Points on a hilly landscape, in no order, each with its height.
From any point a ball rolls to the lowest of the 2 points nearest to it. It stops when none of these is lower. Distance is the straight distance between rows; heights are no part of it.
Vos: [165 122 109 115 132 188 179 116 124 154 105 122  80 140 103 139 147 170
 107 150]  h=446
pimuv: [178 160 186 119 131  90 172 167 147 171 144 105 108 155  93 100 177 124
 120 128]  h=409
Nutim: [ 83 145 129 106 123 162 121  94  85  86 107 122 111 153 152 110 132 158
 129 130]  h=715
fid: [108 164  78 112 188 110 177 166  83 143 181  96 102 133 157 112 121 150
 167 123]  h=828
vuv: [163  99 113 127 142 113 158 126 181 141 121 104 123 101 125 170  82 159
 116 119]  h=377
mana: [131 105 121 134 131 175 119 127 129 140 109 131 153 149  88 142 105 119
 119 118]  h=558
Seret: [126 101  76 127 126 127  95  96 183 136 165 175 132  85  88 175 120 139
 110 139]  h=345
Goli: [104 118  84 121 117 180  71  90 143 139 132 162 157 123  87 157 121 122
 129 133]  h=673
sofoz: [121 112  84 120 132 112 143 119  92  98 183 130  96 119 196 137  98 179
 142 141]  h=395
piz: [146 138 175 138  94 127 138 113 129  99 138 153 124 146 156 114  92 123
 139 150]  h=258
Narag: [ 92  97 158 152  82  67 133  99 117  66 135 134 125  99 234 132  88 146
 104 141]  h=245
ziriz: [167 115 121 161 133  79 174 133 130 116 121 135  51 134 142 133 141 142
 105 139]  h=197
vezi: [189 137 157  82  87 139 149 161 142 164 163 147 172 110  67 120 160 100
 117 160]  h=228
sizu: [137 107  75 130 158 130 106 147 130 146 147 141 168 118 132 166  70 122
 182 102]  h=656
makul: [113 153 116 111 180  80 152 157 150 165 155  48 138 107 116 112 132 133
 117 106]  h=161
sudi: [116 123  69 121 140 151  73  99 138 126 152 150 163 109 117 180 105 133
 166 101]  h=612
Ker: [180 165 166 124 117  79 173 155 117 145 167 141 106 127  88 121 205 130
 114 136]  h=429
Lavad: [130 116 152 153  95  79 137 133 117  76 146 156 116 122 198 123 100 129
 130 150]  h=216
Lus: [138 119 147 130 116 109 149 106 148 105 102 110  87 105 164 146  89 138
 105 142]  h=40
luk: [ 90 103  92 142 144 125  97 140  84  97  74  83 111 155 146 108 128 147
 126  89]  h=762
Befet: [118 140  86 150 165 125 144 165  77 131 136 109  97 148 144 117 110 139
 172  99]  h=806
dunom: [ 78 147 162 120 134 124  76 148 108 138 105 106 173 134 121 103 147  84
 115 118]  h=755
Ser: [141 176 197 161  93  72 132 116  99 130 193 169 154 118 148 110 154 136
 129 137]  h=488
gog: [105 163 191 143 102  86 113 120 108 133 128 121 142 149 119  87 176 112
 107 124]  h=399
peg: [116 167 191  81  89 151 118  88 165 144 105 135 162 122  95 119 166 126
  99 140]  h=212
Bevuk: [154 130 158 140  95 109 144  75 186 107 137 122 109  96 141 159  98 147
  97 147]  h=158
Zat: [ 50 198 198 101 109 170 109 104 125 122 115 119 178 152 135 108 125  91
 147 136]  h=506
sevo: [172 141 189 107  95 119 128 141 133 170 139 136 159 123  89 100 183  85
 113 138]  h=284
Lovu: [192 127 160 166 118  79 164 171 111 116 142 164  69 154 131 122 150 140
 134 148]  h=241
radi: [150 139 178 136  96 148 129 122 136 121 118 190 129 132 112 141 110 105
 128 143]  h=306
Bil: [146 160 169 102 146  97 164 195 152 159 157  74 145 150 101  84 174 105
 127 146]  h=375
fuzaf: [110 126  67 147 162  98 130 117  76 115 174 134 106  96 173 136 124 153
 155 113]  h=441
kub: [134  58  90 130 128 184 151 115 184 110 101 137 101 115 134 179  63 153
 131 129]  h=422
Gavi: [147 130 160 131  83 133  97 108 118 139 180 200 186 120 107 143 123 105
 143 162]  h=343
Lavub: [188 105 173 131  82 128 131 160 149 157  92 138 153 129  69 123 170  86
  88 123]  h=334
mula: [ 83 181 217  84 119 170 112 119 142 141 121 113 188 156 111  82 179  95
 132 141]  h=420
Nosi: [ 83 117 111 144 122 136 103 105 123  85  44  70 101 133 157 129 133 131
  97 103]  h=723
lapu: [124 139 184 107 100 176 117 105 161 155  70 109 186 117  86 136 140  89
 102 131]  h=388
nipa: [154 128 125 132 153 144 135 174 121 168 126 116 148 155  86 125  92 101
 139 114]  h=654
Deva: [131 124  82 110 123 103  94 134 151 164 188 145 185  69 110 147 139 117
 141 127]  h=716
Gefed: [172 155 138 146 126  64 174 154 125 156 187 136 126 114  94 155 153 113
 130 131]  h=451
vazit: [106 187 167  93 129 144 143 104 123 134 145 102 118 155 140  79 140 140
 123 145]  h=487
pena: [154 142 148 106 157  98 179 182 170 167 144  60 129 123 109 105 123 113
 114 111]  h=294
nad: [181 142 176 120 128 185 173 112 137 147  97 147  95 183 128  91 156 139
 148 135]  h=320
fode: [115 109 129 147 131 123 105 110 142 116  58 105 130 125 119 128 110 120
 100 108]  h=667
Nimen: [131 137 116 111 166 124 135 187 119 175 154 106 168 119 104 101 132  90
 146 127]  h=710
furi: [121 122 110 134  87 123 127  85 183 117 157 165 119 106 116 168 104 150
 100 148]  h=261
reti: [ 98 120 108 103 146 119  84 135 145 151  90  68 176 122  78 116 178 108
 103  89]  h=443
Kito: [ 92  88  92 135 116 156  78 129 107  68  75 153 105 147 160 134 101 124
 129 126]  h=419
Desen: [147 108  63 115 157 170 136 111 109 139  87 120  70 141 103 133 176 163
 103 129]  h=512
depef: [159 121 178 159  72 137 106 113 113 117 146 232 138 130 103 144 135 101
 143 169]  h=338
zapaf: [122  87  63 138 135 172  98 107 161 105 136 172 125 100 117 175  88 155
 156 127]  h=552
buzi: [109 112 126 147 116 196 103 106 115  90  62 146 117 163 156 136  96 110
 134 135]  h=366
bude: [165 155 169 100  90 149 142 123 130 146 180 184 163 123  73 129 141 105
 147 157]  h=290
fas: [138 109 100 139 139 195 127 121 109 121  58 127  94 161 109 129 132 142
 111 134]  h=406
Kofaf: [122 101  76 158 116 116  62 104 141 133 155 201 143  96 110 175 131 121
 131 124]  h=400
salo: [176 136 182 144 134 126 163 160 104 126 108 150 102 181 168  76 138 115
 169 132]  h=278
Zuzud: [133 176 172 128 117 106 138 110 121 125 124 111 105 135 143  93 167 141
 111 136]  h=437
tevi: [ 94  95  87 136 127 217 100 115  92 101  60 121 105 176 119 141 110 117
 136 109]  h=250
tuzu: [ 84 164  80  89 156 161 147 109  67 118 180 114 114 143 154 114 118 172
 154 136]  h=801
puro: [ 96  75  82 176 119 133  76 122 103  87 129 186 116 127 161 124 101 136
 134 127]  h=454
gav: [108 134 155 139 119 108 106 125 143 128 106  97 152 115 122 119 116 100
 123 107]  h=717
tavok: [ 96  95 100 124 130 106 137 112 117  76 140 140 109  94 220 140  66 158
 148 125]  h=344
Vesi: [ 89 188 202 108  84 124 115 103 134 136 127 118 174 136 115  89 186 112
 107 145]  h=336
Kori: [118 121 158 127 139 136  99 153 145 138  54  95 153 143  81 106 141  75
  96 101]  h=585
Zet: [183 111 178 151 112 105 172 148 117 104 103 158  81 168 179 114 132 147
 152 151]  h=260
rasuk: [139 111 110 130 112 184  84 116 119 123 102 182 145 144  86 151 117 119
 118 155]  h=643
big: [108  83 127 172 121  71 140 118 134  79 129 107 123  93 216 132  78 143
 134 110]  h=288
kep: [ 89 175 161 101 121 158 125 100 102 111 130 117 163 144 144 114  84 119
 152 140]  h=594
Rolo: [127 125 120  91 142 117 125 190 154 143 191  96 187 100 105 109 143  73
 157 126]  h=742
bekil: [127 110 113 127 146 117  91 130 121 154  78 120 150 126  68 118 172 100
  83 103]  h=513
zage: [122 134 127 136 154  50 123 167 152 141 135  64 167 100 121 121 149 102
 114  91]  h=277
buno: [137  83  42 145 166 162 135 128 154 129 146 163  79 105 141 184 109 149
 162 124]  h=613
gok: [128 178  98 100 155 129 191 122  93 128 188 118  85 135 153 123 121 174
 141 137]  h=826
saf: [162 121 147 127 106 108 169 111 159 102 115 137  59 126 165 134 130 166
  86 149]  h=137
Peziv: [113 130  74 155 163 104 109 167  57 106 102 117  96 155 163  97 133 139
 145 110]  h=787
fego: [ 98  72  35 141 150 131 108 131 143  95 135 148  97 123 159 183 127 157
 142 112]  h=651
Givug: [127  71  92 144 113 170 122 126 186 112 132 187  80  98 124 175  73 138
 134 131]  h=494
zitu: [ 65  95  62 175 128 115  67 102  76  90 132 147 116 126 170 129 133 153
 137 101]  h=484
notop: [183 104 113 144 153  75 151 138 156 136 119 101  83 114 127 160 126 143
 113 111]  h=275
muno: [144  93  95 132 144 173 165 110 190 125  84  78 130 110 123 182  76 154
 125 120]  h=218
Zenar: [ 92  81  45 154 157 103 104 108  70 104 136 154  88 105 191 131 147 177
 150 116]  h=480
vuza: [152 159 148 163 122  48 136 121  96 140 194 156 121 105 135 135 145 129
 133 144]  h=473
gup: [118 167 142 141 153  85 153 156 102 139 190  93 117 147 156  77 116 152
 146 137]  h=566
Tozil: [ 96 160 104  92 144 180 128  89  86 133 148 122 105 144 123 117 140 176
 122 139]  h=765
Nog: [103 134 176 128 125 188 128 136 147 146  50  86 158 148  98 136 125  87
 116 107]  h=529
Muz: [117 125 119 105 151  72 103 134 158 156  92  53 160 100 100 124 144 113
  91  86]  h=365
filud: [ 90 199 182 112 164 111 156 147 123 135 182  98 130 144 140  74 140 134
 139 139]  h=536
Pev: [ 57 157 136 111 134 157 106 125  75  97 111  94 145 152 161  98 113 116
 146 119]  h=663
Telut: [180  98 167 136 112  95 126 140 169 162  63 114 136 119  85 143 140  88
  80 126]  h=396
nam: [130 122  81 121 168 109 111 148 126 167 178 149 169 109 119 142 125 117
 159 114]  h=691
seber: [147 120  95  84 145 115 112 163 162 166 170 102 217  87  97 147 116  97
 151 118]  h=746
mov: [187 112 141 120 121 213 206 110 128 147  89 137  82 165 135 108 141 160
 140 161]  h=367

For each start below, name the point where the ball stops.
vuza: makul
Vos: Lus
Zenar: Lavad
dunom: makul

Call two points neighbours if one is among the 2 nearest of the other. Go from one point of each pair to the other, from neighbour to neighbour, staying as low as possible. Name the highest point that can't be avoided.
tevi and Vesi: Kori
makul and fode: dunom
Lus and Lavad: Desen
Vesi and makul: Ser
tevi and vezi: zitu
vezi and mana: Goli
Lavad and vezi: Gavi
Lus and muno: vuv
